Points on a hilly landscape, in no order, each with its height.
From any point a ball rolls to the lowest of the 4 points nearest to it. It stops when none of these is lower. Distance is the straight distance between rows; heights are no part of it.
val h=403: [120 126 183 145  76  62 146 159 120 117 119 109 117 141  98 179  86 129
 101 109 170 130 127 118 107 132 154 117  70 115 140  95 121 127 139 137
 107 177 134 148 107 153 128 141 164 146 157 128 124 105 128 109 112  94
 118  99 101 154 165]
sina h=624: [118 121 100 151 153 161  90 119 158 102 108 109 162 129 139 122 174 104
 171 134  85 129 146 125 126 126 122 119 159 140 146 133 123 116 120 138
 129 101 115 126 142 137 134 116 107 121  96 120 135 124  84 134 152 138
 120 127 130 126 103]
zuto h=537: [132 141 141  75 109 125 115  94 144 129 133 150 116 168 120  83 117 130
 167 160 170  96 130  80 160 146 167 108 138 107 117 120 140 147 152 128
 112 135  96 110 140 118 112 116 140 109 126 122 104 149 146 135 143 117
 163 136 120  88 130]
nogol h=454: [181 124 108  66 172 170  90 180 154 127  97 103 206  54 156 118 126 156
 127 139 137 123 144 172 146 151 123 186 161 203 134  87  99 100  92 100
 164 117 134 112 130 137 131 139 137 119 134 132 130 118 137 131 151 199
 173 136 132 126 130]
degi h=444: [ 87 145 176 183 107  79 126 158 166 110 123  82 137 193 131 163 122 114
 130 121 155 149 142 107 124 121 166  78 117  79 117 121 110 113 148 162
 118 134 115 110  93 152 143 101 186 104 135 129 110 144 122 111 160  64
 123 101  70 140 135]
kedo h=316: [149 113 152 111  89 105 151 104  41 164 156 151  44 110  78 124  87 123
 106 102  95 105  71  87 123 147  84 122  52 122 142 163 152 147 145 141
 104 131 148 162 140  94  92 134  54 120 120 141 139 115 150 150  63  94
  82 146 169 138 155]
nef h=540: [108 107 103 160 189 126 127 124 111 171  91 167 145 120 132 152 152 112
  55  93 103 188 160 212 101  94  93 161 168 119 106 125 103 104 102 123
 185 125 135 145 139 152 159 152 198 131 206  87 163 145 125  83 117 181
  88 147 112 186 149]
Siv h=350: [124 128 128 135  94 169 139  93 130 102 177 149  87 183 120  63 153 124
 135 145 119  72 124  90 159 143 143 101 148  81 132 159 173 149 122 145
  66  99 113 113 117 107  78 146  95  95 103 130  99 142 132 172 127  93
 134 136 170  67  91]
Rak h=620: [110 147 157  52  76  92 111  99 139 136 125 156  79 191 125  91  99 124
 166 154 203  76 132  65 159 139 191  91 125  68 102 127 127 141 172 128
 123 154  98 105 138 117 110  81 143 111 137 131 106 142 171 122 136 109
 172 118 108  90 150]
tes h=176: [114 138 114 143 165 120 142 153 116 125 125 116 154  94 138 167 160 124
 122 118  91 151 144 173 112  97  99 148 135 175 138 131 111 110 123 128
 163 119 164 162 153 140 155 129 111 150 112 137 173 102 107 122 135 164
 111 127 136 173 131]
ruko h=582: [104 162 122  83 138 108 106 116 148 144 116 127 160 132 130 137 132 100
 202 150 116 110 140 105 139 123 169 105 125 148 132 112 121 113 143 124
 153 126 134 110 167 126 152  75  91 135  74 154 147 119 134 119 171 166
 151 104 131 137 134]
deko h=255: [171 138 156 102  76 129 162  96  54 142 161 146  43 134  88  95  74 145
 132 133 156  76  86  55 148 176 145 128  67  98 158 139 162 188 116 125
  89 154 147 137 119  92  87 157  81 132 137 153 101 103 172 165  82  92
 126 111 187  90 153]
fela h=439: [189 124 125 103 145 157 183 177  65 133 115 120 140  41 125 191  90 185
  78 163 161 146 106 171  81 144 102 172  71 202 137  82 113 141 113  83
 146 161 184 160 105 151 114 190  61 162 123 171 185  88 135 135  88 156
 132 133 130 159 109]
vaki h=333: [ 99 129 157 174  89  94 128  98 135 110 162 107  80 186 130 114 145  98
 119 100 139 130 119  75 134 134 145  74 129  49 107 176 149 126 150 146
  93 118  93 132 101 113 109 119 128 100 137 114 114 148 132 126 115  47
 124 118 127  96  97]
sovol h=476: [123 131 158 171  62 106 150 171 127  71 148  92 129 136 122 166 110 137
 119 149 140 145 114  95 100 143 144 101  69 118 152 125 155 126 128 134
  74 144 145 147  97 119 118 136 131 130 103 166  95  88  97 139 128  72
 117 100 131 127 111]
Zup h=338: [146 124  98 123 142 177  97 180 166  63 108  74 203  78 169 121 146 172
 160 135  88 134 154 151 153 142 120 160 146 181 146 124 135 121  66  99
 131 119 151 120 130 143 135 136 129 120 108 156 115 103 104 157 162 160
 149 101 137 115 103]
vig h=244: [177 121 138  60 121 161 123 141 132 111 111 107 166  83 149 116 115 173
 168 177 151  96 120 117 161 170 144 170 121 180 159  85 133 146 101  85
 112 152 159 114 128 125 113 162 105 142 122 145 106  96 163 145 144 156
 184 137 163 118 119]
tenaf h=394: [100 154 134 112 119 111 104  72 160 167 153 152  71 187 135  67 141  86
 165 142  88  70 135  72 167 110 124  72 151  51  88 186 144 124 173 163
 128  92  79 117 121  82 100  57  99 110 123 124 133 167 123 114 128  95
 118 145 100  49 106]
Kezo h=635: [104 127 153  93  75 150 138  91 144  88 145 131  85 211 147  89 116 147
 129 145 212  87 114 101 157 139 184  85 135  71 125 109 135 171 139 133
  91 157  81  94  85 147  91 130 183 108 146 126  79 135 165 139 167  82
 182 126 123  79 137]
vosu h=414: [162  96 100 153 154 153 140 198 122 114 102 116 156  70 129 165 137 190
  27 105 148 190 148 224 118 140  98 174 139 127 104 119 114  94  97 102
 167 138 150 135 108 153 135 154 198 139 197 116 123 122 137 130 118 181
 117  95  87 161 116]
pemo h=343: [125 107 146 158  94 105 142 109  95 111 153 155  97 146 105 124 121 116
  97  86 138 135 107 120 113 144 114 119 120 105 146 145 161 145 116 151
  89 139 118 142 112 121 115 165 127 118 149 108 110 121 127 133  90  78
 128 139 144 135 140]
dibir h=370: [100 129 128  90 116 138 121  78 140 146 150 187  76 197 124  57 127 110
 130 136 157  78 131  97 166 130 149 101 152  86 109 147 157 156 156 147
 118 112  67 102 136 102 101  87 132 100 135 112 118 167 144 131 131 108
 138 140 122  80 120]
matop h=546: [ 93 133 109 173 167 112 126 143 134 148 118 138 151 120 121 154 158  96
 113 112  75 178 156 173 100  89 102 136 155 134 124 139 114  91 130 150
 158 106 152 145 167 130 170 107 140 145 143 120 180 117  89  91 131 147
  95 145 113 169 144]
gimu h=547: [127 111 127  93 142 114 127 125 131 146 110 150 133 111 123 133 107 127
 147 128 147 132 115 135 120 134 132 145 131 159 139  89 111 136 111 118
 147 147 133 136 148 136 146 143 111 141 117 117 146 129 130 113 122 156
 138 150 139 155 147]
Dop h=111: [125  99 102 195 122 155 133 123 124  77 140 124 115 134 127 113 179 123
  92 112  95 164 124 144 114 143  81 140 154 128 160 167 157 116  89 136
  70 127 130 132 125 127 114 189 103 114 136 108 106 116  74 136 110  79
 102 134 166 126  92]
pep h=475: [148 137 122  86 154  82 164 185 115 177 116 117 156  69 123 192 112 152
 104 145 153 148 155 175 119  94 122 162 109 185 114  68  82 110 154  99
 189 146 179 152 143 172 147 121 127 163 125 144 171 107 144 111 153 201
 149 112 109 172 146]
sedak h=435: [136 150 111 150 141 149 184 192  94 102 138  77 158  72 141 189 135 149
 139 173  85 148 141 158  97 104  96 147  93 187 160 120 130 130 125 100
 138 132 163 178 133 131 120 151  66 158  72 184 150  65  98 138 124 131
  93 108 152 156 111]
bep h=756: [124 115  83 133 195 171  91 104 151 148 110 138 166  97 145 102 164 105
 152 116  76 141 140 172 122 103 108 159 207 166 118 137 104 123 116 119
 165 101 115 127 168 142 157 107 141 129 145  89 152 160 100 124 145 177
 123 154 136 147 138]
beko h=204: [103 181 195 129  77  65 110 117 109 158 118 104  86 147 138 159  90  94
 173 146 104  92 112  32 143 154 162  77  62  71 130 153 113 119 178 156
 137 137 166 176 110  88 129  61  84 118  85 172 117 112 138 120 127  98
 114  80 117  97 138]
pebep h=467: [114 137 155 121  85  98 122 127 141 108 123 119 114 179 124 132 113 114
 144 143 174 114 120  81 142 145 185 105 116  88 128 117 118 113 156 149
 124 140 116 119 116 119 133  89 163 125 129 131 113 127 114 123 135  81
 156 102 112 102 139]
gomim h=800: [ 99 129  84 176 187 149  78 132 178 123 107 114 186 127 158 106 174 103
 153 116  81 148 174 160 130  88 129 140 209 148 114 131  76  89 110 133
 174  92 107 118 149 165 164  77 161 122 130 125 131 164  93 110 188 159
 117 113 105 128 104]
Lobar h=463: [120 124 145 169 107 101 143 155 108 108 132 123 129 134 115 179 121 126
  97 128 108 163 138 127  86 131 114 121  92 124 151 132 139 116 125 127
 113 126 150 149 116 129 127 146 127 142 130 147 139 113  96 115 117  99
 108 123 107 156 131]
busok h=310: [115 133 181 122  76  64 128 120  98 139 139 151  89 170  90 131  72 110
 115 101 178 121 118  76 130 138 152 101  75  85 123 123 124 144 169 142
 135 137 113 129 112 123 132  96 148 132 156 115 118 142 159 114 100  73
 120 134 113 122 174]
Vodo h=270: [110 163 152 122  76 116 108 107 127 114 137 107  85 168 135 123 109 128
 176 160 106  82 123  46 158 157 159  86 100  65 140 145 154 143 163 128
 111 123 131 138 120  95 108  86  81 138  74 165 107 111 130 156 139  96
 138 104 129  83 106]
pibul h=188: [126 176 201 146  95  31 126 120  98 175 131  97  50 117 126 171  73  88
 146 136  83 105  99  50 116 145 128  75  35  90  99 155 105 127 177 154
 126 139 170 172  98  69 133  76  76 122  96 163 145 104 132 119 102  84
  81  95 123 101 140]
tezas h=223: [151 130 119 113 111 156 150 124  91 120 143 125 123  86 118 132 111 149
 160 139 103 122  92  97 118 162 114 122  86 152 161 132 159 147 118 125
  90 136 149 137 152 107 110 174  42 140  82 149 121  97 127 172  87 131
 125 138 171 131 118]
Leb h=134: [134 164 182  89  91  44 122  83  94 186 128 149  56 126  97 122  65  89
 158 126 105  94  99  42 135 162 135  82  53 105 108 133 118 134 171 144
 159 128 151 158 143  84 140  77  84 149 117 148 133 132 165 129  87 128
 107 134 130 128 155]
vadek h=299: [134 153  85 103 144 160 139 113 105 147 141 136 126  88 134 100 132 126
 187 164  54  99 120  99 163 137 111 116 109 179 170 143 144 143 124 121
 102 106 155 112 163  86 118 152  29 154  64 143 152 105 111 170 103 157
 132 139 174 131 122]
Rugov h=587: [130 120  86 133 173 138  61 132 194 133  89 141 181 120 143 113 143 136
 135  99 158 131 148 159 117  96 131 171 180 161 112 119 111  99 106 115
 177 113  89  97 157 158 157  97 196 117 153 115 108 174 130 107 178 182
 154 126  97 113 131]
mut h=440: [134 125  94  99 201 167 140 140 105 176 109 146 164  59 126 126 136 135
 124 123  97 151 145 186 124 121  82 181 165 181 106 118 110 132 106 114
 157 107 164 131 150 116 147 153  94 137 145 101 182 120 127 126  96 207
 115 173 143 172 146]
Begig h=429: [104 120 133 178 136  82 114 147 146 123 121 137 141 163 132 164 122 104
  72  93 134 186 148 178 108 115 128 126 139 108 105 122 109 108 120 135
 137 147 122 133 120 164 146 132 208 118 181 104 126 147 122  90 142 115
 105 124  81 172 151]
bepeg h=470: [137 103 109 124 159 167 100  95 168 109 126 159 154 143 138  69 148 138
 145 126 143 112 132 139 137 120 126 143 178 140 119 118 141 137 119 123
 108 108  92 100 130 132 108 142 173 124 140  97  95 165 114 133 169 128
 142 133 135  99 102]
Piv h=589: [135 129 107  59 186 139 107 110 126 179 110 166 151 104 130 124 131 110
 155 112 124 117 122 158 136 114 127 165 155 182 119 101 109 123 124 115
 156 116 125 107 165 125 144 120 108 127 126  85 150 138 139 105 124 184
 150 165 135 146 163]
zedup h=468: [183 124  84  97 174 171 178 137  47 165 137 124 124  30 126 167 111 162
  91 137 133 132 106 192 100 121  98 172 105 193 120 108 129 143 120 103
 163 138 183 144 134 118 127 186  50 154 104 144 218 107 126 148  58 186
 117 168 160 178 131]
riki h=634: [170 103  72 125 184 213  62 111 164 108 124 154 158  97 160  46 140 147
 101 109 129 120 122 172 124 121 106 183 219 168  94 119 146 127  63 106
 135 106  66  74 127 128 135 159 183  93 188  80 102 191 145 125 144 175
 170 154 146 104 112]
notas h=122: [145 102  58 181 155 206  76 169 175  65 113 104 195  80 177 104 184 155
 124 103  70 164 162 172 139 119  91 187 210 145 133 159 139 103  73 100
 144  78 113 124 127 137 138 143 171 103 136 117 111 153  96 157 172 171
 132 134 135 122  97]
misen h=590: [152 103  97 143 161 169  84 134 165 101  95 160 163 106 153 114 145 158
  87  92 157 143 128 182 122 133 122 165 180 149 106 124 116 118  65 124
 142 134  86 116 121 155 137 142 215 114 186  91 108 163 138 118 147 158
 140 143 110 121 122]
gebav h=248: [103 167 134 142  99  61 142 154 102 156 148 108  99  96 114 178 115  99
 146 127  69 126 116  96  96  91 111  94  53 132 131 131 118  93 165 131
 144 117 174 175 130 113 159  90  64 143  84 178 160  69 131 126 115 120
 104  87 125 156 155]
kesug h=214: [144 139 161 105  50  96 134 125  94 116 128 117 112 135 107 150  82 149
 146 169 166  87  94  67 139 161 177 122  65 106 172 117 138 165 154 114
 104 170 160 139 124 101 107 122  87 153 105 178 116  90 149 158 117  92
 145  94 139 116 147]
zem h=237: [105 144 177 158  86  46 122 125 117 131 141 109  74 156 113 154 105  87
 130 101 105 133 102  70 123 135 127  72  73  85 120 143 118 124 160 155
 127 125 133 155 110  96 136  88 113 115 131 125 116 137 147 119 109  77
 109 110 106 125 147]
Kovit h=130: [116 114 109 142 156 117 125 121 102 164 129 152 120 125 107 146 145  88
 130 101  68 140 120 143 117 105  93 124 132 135 134 151 122 115 144 133
 141 106 141 137 162 122 146 115  81 130 131 108 174 130 112 114  94 141
  98 152 129 146 148]
nad h=441: [149 117 118 166 125 142 158 140  77 114 143 122 128  81 105 159 135 161
  94 119  97 150 110 153  86 146  74 150 116 148 146 150 158 134 102 119
 101 144 161 166 126 130  97 193  79 136 125 137 152  90 100 166  79 108
 100 138 154 166 121]
Kabuz h=651: [158 102 156 154  92 114 145 152 105  81 125 130 120 114 116 160 102 170
  58 123 186 171 118 163 108 161 126 155  80 139 146 115 127 139  97 129
  97 192 119 126  66 159 110 187 196 139 171 113  95 109 135 118 107 110
 126 111 113 135 136]
mema h=533: [106 107 118 171 123 161 134  98 150 113 158 157  91 190 131  63 158 111
  90 103 151 132 114 134 130 118 127  98 179  93 115 157 154 150 109 174
  93 121  63 100 117 139 100 156 170  94 168  79 104 195 134 118 137  75
 117 153 146 100 104]
mison h=396: [131 109 142 209 111 146 134 183 142  73 138  77 172 133 143 166 133 168
  81 123 114 184 136 158 105 136 116 141 106 121 156 149 136 119  88 138
  86 147 152 143  79 158 128 154 193 125 152 160  90 109  73 139 141  97
  94  94 103 135  95]
zikal h=367: [ 94 150 164 121  88  89 100 120 169 132 121 103 124 188 147 129 140  96
 199 165 138  98 139  73 155 139 180  65 134  68  95 125 118 113 182 139
 126 123 111 114 114 109 120  56 114 120  89 145 117 126 128 127 161 106
 153  89  83  85 110]
Nit h=562: [114 145  95 153 170  97 195 148  91 168 147 123 119  91 111 183 135 105
 105 114  64 169 162 149 112  68  83 148  95 135 113 122 116 103 176 133
 186 105 195 179 165 136 178 118  71 167 116 161 212  69 109  90 105 166
  96 125 138 190 146]
lado h=480: [ 98 106  93 187 153 154 117 102 159 106 132 137 113 178 138  94 193  91
 108 105 102 157 150 146 111 116 102 107 206 104 111 170 143 111 122 152
 108  87  85 116 137 146 122 134 149 110 132  91 111 164  98 124 130  71
 120 141 126 116 108]
nivun h=611: [120 128  91 104 205 101 177 127  68 193 134 146 108  77 115 168 129  97
 110 126  64 153 144 163 115  71  90 151 116 150  98 120 104 113 167 129
 208 108 181 150 182 124 171 124  62 164 112 135 218 102 131 108  88 192
 102 164 142 195 158]
Vilaf h=112: [136 134 141 114  81 123 136  84  91 143 175 177  63 186  98  62 121 123
 104 122 142  94  98  88 143 149 134  98 125  70 128 156 150 154 145 153
  97 123  96 115 113 116 107 113 115 113 150 110 110 154 160 126  96  97
 125 148 147  97 145]
ruzaf h=698: [140 126 118  67 141 142  82 110 176 145  96 131 178 137 146 104 136 144
 169 133 162 111 140 112 153 122 158 143 162 148 127  92 117 121 132 113
 146 130 110  97 149 135 139 103 154 120 109 126 117 151 130 114 177 155
 161 134 115 104 126]
dulat h=606: [128 105 151 185  83 150 148 135 137  66 166 108 124 155 130 132 103 163
  87 110 192 166 125 164 120 140 142 116 106  92 153 137 143 138  99 168
  67 175 106 115  55 159 100 163 206 111 171 102  66 139 145 130 128  63
 146 137 131 112 114]
feke h=285: [146 146 125 156  78 144 155 107  87 106 153 115  84 118 118 130 115 141
 164 136  91 104  87  77 127 162 122 102  79 109 151 167 167 139 138 123
  80 122 157 155 142  83  93 150  51 121  71 177 117  90 109 176 100  82
 115 123 170 102 101]
Duza h=320: [145 137 149 102 101 102 153 145  94 135 137 125 126 101 102 195  98 150
 133 150 153 123 106 117 103 127 131 136  70 159 159  84 118 126 141 104
 146 144 147 145 136 147 131 134  78 164  96 158 151  80 133 131 109 155
 134 122 120 155 153]
zuga h=466: [113 125 165 116 103  78 124 129 160 134 111 156 132 181 102 135  98 111
 121 113 189 138 123 102 131 132 189 107 121 116 120 100 107 127 149 146
 132 150  94 113 131 149 142 107 194 122 140 114 116 147 139 103 149 108
 139 130  82 131 160]
Beg h=308: [138  93  88 199 161 177 133 182 128  84 109  78 163  73 156 167 174 170
  53 115  70 205 160 209 110 137  77 169 154 131 139 169 130 109  72 121
 136 125 158 159 115 140 136 165 178 126 152 144 110 107  94 130 132 140
  85  87 120 143  85]
tuk h=489: [104 135 130 146 146 154  99 126 227  94 106  97 165 181 148 115 158 114
 174 141 144 128 150 110 130 111 168 106 178 116 107 114 105 109 148 135
 137 104  74  90 123 144 131  82 187 108  96 126 102 169 106 121 201 111
 139 101  82 107  91]
Bufin h=455: [137 139  99 160 166 125 191 172  91 136 133  99 144  61 140 197 145 137
  70 135  99 190 153 187  98 102  81 167  96 146 111 117 121 115 131  97
 163 122 187 196 129 133 138 157 112 149 130 152 185  92 108 126 116 156
 101 123 142 162 123]
fid h=424: [125 150 109  80 154  90 133  95  96 196 118 152 119 110 114 110 122 101
 168 121  54 102 115 111 152 110 122 132 100 139 132 133 126 120 158 121
 164  99 152 131 164 101 154  76  39 152  62 140 187 110 143 132  94 179
 122 155 148 163 155]
dabab h=506: [179 106 117 118 137 169  91 162 152  85 104 124 181  87 151 105 122 182
 122 108 155 129 122 168 138 154 124 169 167 168 131 120 124 127  76 108
 118 139 123  97 102 139 125 165 182 122 165 121 103 135 126 137 143 165
 162 129 116 109 106]
Besa h=344: [177  85 109 148 162 177 132 141  95 138 126 163 142  58 121 134 148 164
  60 105 135 153 119 214 105 141  62 194 162 146  91 128 119 136  84 109
 125 142 136 147 121 146 124 194 166 131 192  81 153 130 130 129  81 163
 113 151 135 153 118]
laf h=473: [128 169 106  60 134 116 143 164 115 122 123  87 201  72 163 154 126 134
 196 180 103 109 145 137 138 107 138 149 108 210 165  94  90 116 129  86
 155 136 182 131 143 120 146 108  65 161  54 170 148  89 137 127 164 181
 148 108 153 156 115]
mozu h=381: [ 68 123 154 176 106  97 125 114 155 132 151 111 105 212 120 105 150  74
 105  90 153 142 137 104 135 117 153  55 139  38  79 169 125 126 164 176
 115 105  63 100  93 115 127 102 168  90 167  87 112 197 157  96 117  45
 114 131 101 106 111]
Dilit h=614: [150 107 132 141 109 130 118 161 162  92  95 127 155 120 130 137 114 177
  75 109 182 159 137 182 131 156 135 153 131 139 113 118 118 113  98 127
 124 164 112 108 100 178 132 154 237 133 175 121  79 148 144 118 156 141
 147 110  84 126 138]
Zilob h=202: [136 151 139  87 104 152 147  96  93 138 138 123  95 117 105 111  96 133
 178 153 141  76  86  63 136 163 148 122  82 127 164 130 168 155 129 112
  94 144 161 127 142  76 116 151  49 151  73 163 119  94 140 187 111 138
 131 122 182 117 132]
niv h=260: [144 132 105  65 121 178 147  83 117 148 156 142  88 146 116  55 111 127
 169 151 104  62  93  64 163 144 125 115 116 106 157 157 185 173 113 121
 101 108 126 103 138  84  94 159  54 136  86 141 124 134 153 162 115 123
 138 135 185  86 109]
Bok h=436: [171 129  75  50 213 156 117 119 102 199 116 133 181  58 138 111 122 115
 181 135  88 125 121 169 140  94 118 189 160 206 144 128 111 127 143 105
 158 107 153  98 162 111 140 124  66 145  92 106 175 133 154 119  97 211
 150 170 165 161 160]
Komen h=148: [134 133 150 105  92 170 132 129 128  88 133 107 132 131 131 133 127 164
 168 177 142  86  98  89 134 168 147 131  92 140 174 111 164 158 117 101
  87 139 158 128 116 103 103 149  90 148  84 182  93  79 134 178 142 119
 164 121 166  98 103]
besuz h=354: [160 131 113 100 144 167 136 153  95 122 114 105 166  76 128 143 131 164
 142 151 140 113 126 155 121 140 108 173 123 203 138  93 118 146 101  99
 136 143 161 141 140 127 127 168  79 145 109 145 140  93 122 154 119 166
 146 151 141 154 113]
Peg h=548: [111 113 133 105 128  90 105 100 121 179 115 190 106 163 109  91 118  84
 128 109 135 123 112 108 121 114 121 116 133 116 109 131 128 121 148 145
 157 108  97 118 160 114 147  91 120 111 142 104 134 144 142 102 110 141
 127 139 118 140 162]
Dup h=163: [ 82 130 108 144 164 147  92  92 200 134 104 146 135 188 140  91 178  83
 167 130 114  99 148 125 123  78 130  97 203 111  90 152 123 110 162 128
 139  76  58  85 145 123 130  82 149 101 126  91 114 193 105 104 160 127
 117 134  89  98 113]
virib h=239: [139  86 105 201 152 187 133 131 114  99 135 121 132 116 138 119 186 143
  59  99  84 180 135 199 118 143  67 164 182 128 130 173 152 122  68 125
 103 138 123 137 127 143 121 189 168 130 178  98 124 133  91 135 115 107
  90 134 147 142 103]
kufi h=525: [114 121 118  81 125 165 119  86 167 121 160 170 105 196 143  52 155 133
 140 148 190  75 119 116 154 100 168 109 190 103 105 114 143 168 148 135
 117 121  37  75 115 124 102 128 170  98 139  88  81 185 161 119 172 113
 148 135 130  74 132]
bor h=143: [113 124 106 170 167 117 109 148 168 135  97 121 178 144 135 142 148 119
 113  88 126 169 169 182 106 101 135 143 176 133 109 123 113 102 115 136
 169 123 109 121 150 173 158 101 223 126 166 114 113 148 110 104 177 148
 110 112  84 145 148]
Luku h=517: [ 92 114 129 175 135 108 132 121 162 127 125 147 130 183 128 117 149  88
 109 100 124 152 148 130 122 112 130 103 163  93 112 152 135 113 129 154
 109 118  95 117 134 140 147 116 168 104 159 102 124 158 111  99 140  83
 114 141 103 142 124]
kura h=405: [ 68 136 165 178  94  57 115 140 176 122 136  85 105 209 132 129 110 103
 105  80 196 156 150  97 137 119 179  52 109  41  93 134 106 132 163 176
 100 139  76  85  49 139 133  92 204  93 170  98 102 185 149  96 125  41
 123 139  80 121 135]
domi h=395: [148 119 159 126 108 109 151 139 100 121 129 128 112 103  99 168 108 142
 117 133 149 123 109 131  99 136 109 152  99 154 141 119 134 140 120 118
 113 154 143 154 135 144 119 159 101 143 134 139 134 101 119 131 100 124
 124 123 139 144 131]
Lik h=391: [162 137 121  70 143 128 170 163 100 139 114 104 164  49 140 197 108 159
 143 158 129 125 138 154 115 114 114 162  98 204 129  92  97 118 134  88
 163 150 182 156 137 154 137 146  92 155  99 160 169 101 139 145 121 189
 137 126 135 170 140]
kan h=368: [128 157 142  32 121 107 110  95 128 188 119 138 115 118 129 100  93 111
 193 150 145  78 119  70 157 140 172 112 102 129 144 100 135 145 154 129
 153 143 143 112 164  92 143  92  66 150  96 137 133 121 176 136 118 175
 157 149 139 132 172]
fek h=531: [135 113 101 137 163 130  92 134 152 128  99 142 161 116 133 143 144 137
 115 111 126 158 136 174 111 119 128 153 165 157 125 114  97 113 113 115
 154 126 122 124 138 157 155 127 181 136 156 115 130 141  98 110 163 159
 123 132 108 130 129]
zizuk h=583: [144 118 132  90 122 179 128  95 144  73 152 135 121 151 145  72 131 166
 144 147 190  97 102 107 170 146 143 130 148 117 150 105 154 167  94 123
  88 137 111  93 101 135  85 177 174 107 144 118  80 135 149 158 161 122
 174 132 152  75  92]
puze h=161: [142 135  84 121 185 179 127 143 117 131 118 102 180  52 163 120 155 135
 146 149  78 142 132 179 152 117  85 172 169 197 156 125 117 131  98 103
 147  95 161 140 144 121 131 145  74 144  97 127 169 120  91 141 106 177
 115 164 176 151 119]
gesov h=357: [135 133 128 157 129 107 174 155  78 142 146 106 124  91 128 191 119 128
  87 132  98 155 132 145  84 107  91 143  88 147 151 134 143 116 127 106
 141 121 164 173 126 116 129 147  74 148 124 162 177  83 108 124  92 116
  91 110 129 175 144]
dum h=465: [ 90 138 132 126 124 147 121  95 201 106 139 127 123 205 146  77 160 106
 168 138 156  92 151 110 151 107 171  81 173  62  90 139 143 126 167 147
 115 107  70  70 117 119 112  85 160 105 127 114  92 175 143 118 159  88
 152 112  82  59 107]
dek h=406: [133 116 149 127 129  94 176 125  84 168 141 141 110 103  98 175 118 126
 107 115 118 143 116 140  95 121  78 133  77 140 136 113 131 117 143 125
 149 120 152 155 146 135 136 141  98 133 134 133 182 107 133 131  75 143
  97 136 137 177 163]
Gadas h=91: [ 97 136 146 156 134  88 121 125 162 126 108 135 141 152 123 146 143  93
 157 130 123 137 142 126 120 111 150 113 149 129 125 119 108 107 152 137
 138 111 138 124 146 140 162  93 153 121 114 127 142 124 105 104 159 134
 131 118  94 146 139]
Siruf h=493: [116 134 117 184 152 126  91 201 174 108 116  77 204 112 161 165 156 151
 106 116 102 183 182 186 128 115 132 154 164 144 128 122  95  76 104 124
 166 125 149 127 146 190 169  90 222 124 137 162 116 133  98 117 194 175
 109  77  89 143 102]
mobo h=254: [118 167 169 136 127 100 114  60 116 178 122 142  50 143 141  96 100  86
 170 146  76  90 120  61 157 152 121  74  97  68 113 181 126 146 163 164
 123 113 133 150 115  77 113  66  59 118  77 136 128 144 127 141 111  98
 105 114 147  82 102]
mar h=298: [144  93 123 149 133 169 128 122 129 102 129 156 117 133 117  94 148 147
  93 126 144 125 118 161 135 146 109 147 169 152 135 143 145 157  78 128
  85 129 106 116 115 142 113 183 138 124 163  90 109 139 131 143 119 128
 141 151 167 114 112]
divo h=567: [103 114 153 165  99 116 136 105 128 125 162 159  92 193 110 107 111 108
  66  92 180 167 135 129 124 119 153  90 141  92 119 137 148 158 115 156
  89 156  68 115  84 147 114 157 215  99 197  76  78 175 170  98 110  56
 130 153 119 123 139]
Zeriz h=538: [103 125 124 131 120 189 141 109 191  66 145  91 130 198 150  77 173 138
 169 159 144  82 145 116 168 126 159  91 167  64 121 131 127 141 135 140
  78 106  85 101 103 130  92 122 163 116 104 124  63 153 117 148 186  76
 148 115 123  63  91]
vibu h=307: [109 136 164 119  92 113 120 102 132 133 153 155  76 214 108 101 108  95
 117 116 180 107 120  88 146 125 170  94 133  68 112 137 135 147 157 157
 124 129  83 100 106 126 113  99 168 101 163 101  98 165 156 100 123  66
 134 157 112  98 135]
gevof h=555: [135 115 164  94 115  89 132 161 136 140  99 137 144 109 107 160  94 141
 103 131 189 136 140 136 119 123 140 144  90 160 120  78  93 111 137 114
 146 158 137 137 132 159 144 123 167 140 141 121 127  95 141 102 156 172
 141 120  89 151 154]
zal h=253: [165 127 136  50 101 132 140 110 102 154 115 150 125  98 100 126 100 158
 156 166 163  81 114  92 138 160 150 133  82 157 160  95 135 136 133 106
 127 166 156 123 144 114 125 146  73 160  98 148 133  90 163 146 105 152
 156 136 168 142 148]

Where does a ball stop that starts at each point below?
val | Leb
sovol | Komen
Kabuz | Komen
Lik | Komen
fela | Komen

Call two points neighbours if one is among the 4 nearest of the other. Go from one point of each pair to the other, from neighbour to neighbour, staying as low as possible. Name the highest point that can't be avoided.
Komen and puze | besuz
Vilaf and notas | pemo
Dup and Vilaf | dum
puze and Kovit | tes
notas and Dop | Beg
